Points on a hilly landscape, in no order, each with its height.
A climber steps from a point to the highest of its 2 nearest points, and stops where none of them is higher. Distance is the straight distance between rows; heights are no part of it.
pez: [119 161 133 118 135 145 128 116 109  98  90  79 112 113 112 131  81  88
 114 151 111]  h=5.18
sof: [ 69 117  84 129 196 100 135 140 182 120 142 152 134 173 163  89 167 163
 148 112 116]  h=1.86
zasuf: [125 137 186 161 145  98 145 145 130 138 114 157 126 186 114 106 140 166
 161 112  96]  h=6.23
dotiz: [113 139 115 141 128 147 158 140 128 140 174 143 166 130  98 109 160 172
 150  67 139]  h=7.05
suk: [132 113  85 180 122  70  77 140 143 145 142 124  65 136  66 159 163 160
 168 166 182]  h=5.00
nido: [139 124 172  94 113 155 114 126  82  99  90 105 115 109 184 108  81 118
 103 123  94]  h=2.94
fovek: [120  94 131 148 115 150  98 149 139 151 118 123  80 105 168 142  71  94
  79  89 156]  h=3.61
Lef: [117  81 165 163  84 113 108 125 161 140 113 157 130 150 186 123 122 134
  97 153  66]  h=0.87
Dez: [102 110 139  69 117  99  80 111 116  85 156 130 142 113 192 111 133 141
 138 108 114]  h=0.64
poga: [ 96 119 151 176 107  86 117 138 169 127 131 136 133 146 136 143 163 139
 108 140  83]  h=0.71
Sazef: [112 153 143 101 143 170 144  55 119  97 156 191 169 152 150 111 109 115
 150 135  81]  h=5.43
gibo: [ 74 111 118 157 144 134 153 190 151 159 121  87 130 115 155 128 162 127
 117  89 140]  h=5.49
tevil: [145  95  90 199 114  67 130 147 102 130 103  90 113 106  47 143 140  95
 100 166 122]  h=2.56
zurav: [103 129  92 198 123 122 100 165 148 153 132 124  32 142  93 139 170 196
 166 138 180]  h=4.69
meku: [111 164  99 121 145 126 105 119 139 113 120  95  82 129  89 156 124 159
 193 163 187]  h=3.77
lut: [153 168 104 163 139 133 184 143 134 134 103 148 135 125  72 136 134 147
 133 148 159]  h=5.13
bonir: [138 148 166 104 121 143 143 137 117 132 126 112 145 133 109 135 131 127
 144 102 128]  h=6.18
Doloz: [163 114 123  94 111 187 154 107 103 178 151 110 165 106 127 123 129  68
  91 109 115]  h=6.04
kas: [208 151 121 139 122 131 135 120  92 139 112 114  98 113  37 159 122 105
 113 149 153]  h=3.75
Bubag: [167 146 148 122 124 108 146 160 105 151  99  91 112  91 121 172 136  97
 114 128 172]  h=4.43
viv: [ 98 141 159  94 141 180 123 119 158  76 110 122 156 111 202 125 119 127
 110 159  68]  h=4.05
vozot: [187 137 160  80 114 125 168 146  81 160 144 140 162 113  97 128 151 111
 139 109 140]  h=5.40
zug: [119 156 159 102 159 129 139  85 106  94 129 188 141 169 136  91  86 146
 173 126 122]  h=4.76
fam: [136 133 190 110 108 136 156 146 106 108  90  99 133  99 165 123 133 115
  81 150  61]  h=3.29
rago: [132 105 103 124  92 154 148  92  99 124 168 155 166 134  94 103 118 117
  92  92  77]  h=4.65
disi: [178 159 126 116 146 143 138 137  88 154 121  78 105 120  36 170 136 118
 176 152 174]  h=3.50
nosur: [140 134  90 122 132 109 129 120 133 101  98 142 141  89 138 119  96 113
  85 142 170]  h=3.38
Ninof: [ 99 128  81 151 178 126 151 141 173 156 122 163 136 171 154 102 121 144
 128 113 165]  h=2.03
tinar: [142 107 178 114 113 155 145 117 115 171 140 170 159 150 180  97 120 123
 143  93 104]  h=5.78
Nubil: [125 114 123 157 120 132 126 171 137 163 131 110  82  94 142 181 118  95
 104  85 197]  h=3.99
pav: [115 150 147 142 175 122 125 147 191 145  86 172 118 162 177 123 131 148
 131 122 178]  h=1.88
Fika: [ 77  80 117 138 125 128  97 138 181 145 144 125 135 132 194 117 115 110
  90 111 110]  h=1.22
Kapu: [159 129 161  89  98 168 119  99 126 162 132 104 126 118 135 169 123  63
 102 138 115]  h=7.02
buvim: [103 129 161 131 146 134 155 118 146 128 148 176 186 165 169  88 148 149
 162  94  86]  h=6.73
muku: [130 142 125 159 140  88 137 169 128 120  77 101  93 106 108 148 131 127
 123 135 183]  h=4.04
farod: [168 142 176  49 121 145 110  76  84 116 165 125 140 134 103 148 125  98
 168 138 102]  h=0.26
raka: [116 120 119 149 121 105 149 150  65 128 154  88 127 130  54  80 142 163
 154  68 110]  h=6.24
Pef: [124 136 196 164 136 134 134 132 143 163  83 154 111 172 138 147 109 123
 146 118 127]  h=5.53
nuvi: [153 108 154  77  74 192 113  70 119 130 144 150 155 124 207 119 121 115
  94 132  69]  h=3.98
pozil: [133 154 136  70 117 184 128  64 112  91 153 144 162 128 167 134 111 101
 112 139  85]  h=4.66
Reru: [121 111 100 160 142  71 147 146  97 123 135 132 136 153  85  80 142 168
 138 110 119]  h=5.79
naten: [134 103 191 112  89 163  87 122 153 120 119 168 113 131 222 117  94 150
 101 114  98]  h=0.91
siv: [131 165  88 128 155 111 169 116 126 114 144 151 152 136  95 124 160 144
 168 157 161]  h=5.52
des: [ 77 161 143 112 150 142 120 114 148  78 114  87 136 124 158 140 103 114
 134 160  93]  h=4.53
Tozab: [191 139 100 136 124 143 145  92 109 143 142 111 131 144  15 152 133 111
 125 168  98]  h=4.06
Pino: [172 116 132 128 113 156 150  95  86 147 154 132 131 144  50 117 117  92
 102 126  78]  h=4.48
rov: [ 62  79 116 128 152 107 107 168 194 125 146 129 151 140 206 106 179 147
  91  94  87]  h=1.41
Pobav: [125  95 101 161 107  85 151 109 102 106 157 135 155 136  75  83 133 128
 100 116  83]  h=5.22
zopa: [179 108 158  85 111 148 143 109  91 184 145 148 170 133 149 125 134  95
 136 123 111]  h=5.02
Fev: [120 143 181 139 127 138 149 157 118 107 110 129 128 146 132 105 113 160
 119  95  92]  h=6.95
tedid: [116 133  96 164 120 162 146 168  99 150 166  93 113 117  63 113 150 170
 150  62 140]  h=6.60
mibe: [ 88  90 136 115 158  66 102 139 174 126 137 156 132 171 192 102 177 148
 133 105  95]  h=1.63
Kobim: [ 83 114 143 103 132 136 110  77 123  95 137 140 152 151 161  86  90 110
 136 138  87]  h=6.70
ranob: [108 161 141 124 144 147 148 116 122 116 181 160 182 162 116 120 176 176
 185  92 101]  h=7.82
morin: [112 126  77 168 118 137 109  95 174 146 147 125 129 145  70 168 127 125
 154 168 146]  h=6.96
bak: [176 114 150  71  87 152 117  79  93 139 109 145 143 109 199 112 105  90
 112 161 106]  h=3.43
gode: [139  81 138 133 104 117 113 109 108 143 114 140 107 112 177 103  69  94
  80 122 133]  h=3.17
tirez: [128 129 108 148  96 123 114 169 104 165 172  71 114 116  57 181 194 148
 182 118 148]  h=3.15
vume: [131 121 127 147 131  96 110 167 110  87  88 116  91  86 137 122  95 128
  73 111 160]  h=3.73
lagir: [140 137 113 176 101 106 101 155 102 123 132  70  80 103  34 170 182 160
 167 147 139]  h=2.99
Zok: [ 73 100  71 131 194 100 109 157 167  92 114 141 113 148 181  70  99 151
  86 110 133]  h=2.37
nuf: [115 159 102 106 164 103 101 135 133  80 114 123 119 122 133 136 124 157
 155 139 196]  h=4.00
mefe: [102 113  60 151 119 101  97 119 161 138 169 110 121 110 103 165 154 121
 135 139 179]  h=6.03
sevep: [136 123 117 164 117  88 114 138 123 134 115  87 103 140  40 164 138 123
 159 171 120]  h=2.81
bon: [171 140 111 131 133 154 119 141  93 182 163  88 114 124  24 171 165 156
 205 135 160]  h=3.33
feva: [127 162 125 118 161 127 145 136 183 125 125 202 159 145 168 135 133 157
 168 110 186]  h=1.76
Lopu: [ 93  99  74 166 116  82  83 144 141 118 148 108 100 135  90 131 164 163
 153 129 152]  h=5.42
mav: [189 155 133  83 107 128 133  83 123 103 138 163 156 106 104 168 149 101
 103 166 134]  h=5.92
pegu: [129 113 121  92 130 177 172 137 112 156 120 106 169  91 177 101 112  79
  98 108 130]  h=7.37
zutu: [187  96 116  98  88 127 126  97  85 137 119 133 142  97 157 107  98  75
  68 161 123]  h=2.90
Dukom: [114 163  74 151 150 137 131 151 122 147 110  67  84 103  85 144 134 128
 170 156 189]  h=3.59
saz: [102 136 105 184 129 138 127 178 159 164 122 106  66 129 120 147 142 159
 146 106 192]  h=4.50
kepil: [102  72 148 139 105 120  68 121 168 131 127 161  96 138 209 118  89 132
  91 112  93]  h=1.04
lifu: [129 122 130 115 147  99 120 127 155  76  84 162 127 111 185  89  73 128
  82 149 133]  h=3.01
Raba: [110  92  91 113 166  48 100 137 131  63 101 152 116 138 182  65  95 141
  96 132 137]  h=2.64
foz: [137 124 161 111 111 112 121 139 122 154 111  89 132 102 153 156 128  78
 116 157 129]  h=5.27
kibif: [124 159  65 143 148 121 133  93 172 126 146 153 138 140  84 164 149 150
 199 205 169]  h=6.12
vir: [120 119 167  70 119 149  78 135 146  88 135 126 139  98 224 131 117 148
 105 109 122]  h=0.78
gis: [125 141 130 183 135 125 154 160 168 175 108 151 121 145  93 167 152 155
 165 152 162]  h=4.79
Kis: [200 144 123  95 107 163 153  90 105 123 156 153 156 117  77 133 150  99
  81 131 100]  h=5.05
Zavu: [121 110 123 126 137 141 175 157 132 187 132 105 167 113 159 130 135 104
 131 102 148]  h=6.17
rusa: [106 142 158 198 133 145 137 126 171 189 109 143 128 175 100 144 135 124
 170 143 110]  h=4.96
tig: [130 116 150  62 107  97  83  91  82  86 166 113 143 118 123 121 133 106
 143 129  96]  h=0.44
nipil: [119 120  91 177 125 126 116 201 135 128 122 103  64  79 122 169 144 159
 107  77 207]  h=4.30
nutaz: [155 197 140  81 139 162 160  95 117  95 107 100 120 116  92 154 115  96
 109 177 119]  h=6.02
Godo: [151 164 113  98 128 119 128 113 126  93 119 112 146 100  97 177 132 109
 134 168 152]  h=7.21
tele: [134 158 150 115 129 176 160 126 140 106 115 124 161 105 140 131 122 120
  81 141  78]  h=3.66
danom: [155  99 194 105 110 146 125 137  78 148  91 131 102 136 218  78  72 121
 112 116  92]  h=2.68
lumok: [112 151 122 108 145  99 119 106 129  72 140 152 129 141 129 118 113 153
 152 118 141]  h=4.32
zimoz: [ 78 126  91 152 159 130 149 139 147 108 109 140 125 144 144  75  93 148
 107 120 129]  h=2.19

Where does a climber stop that starts at each point below?
Fika: Kapu
gode: morin
rago: ranob
feva: Kapu
tirez: Godo
nido: Godo
pav: Kapu

Call two points neighbours if one is among the 2 nearest of the other. Go from one point of each pair to the other, from neighbour to neighbour, staying as high as possible. Name the lowest point that can't be avoided.
ranob / morin: gis
ranob / Fev: zopa
Godo / pegu: Pino
pegu / Kapu: Doloz
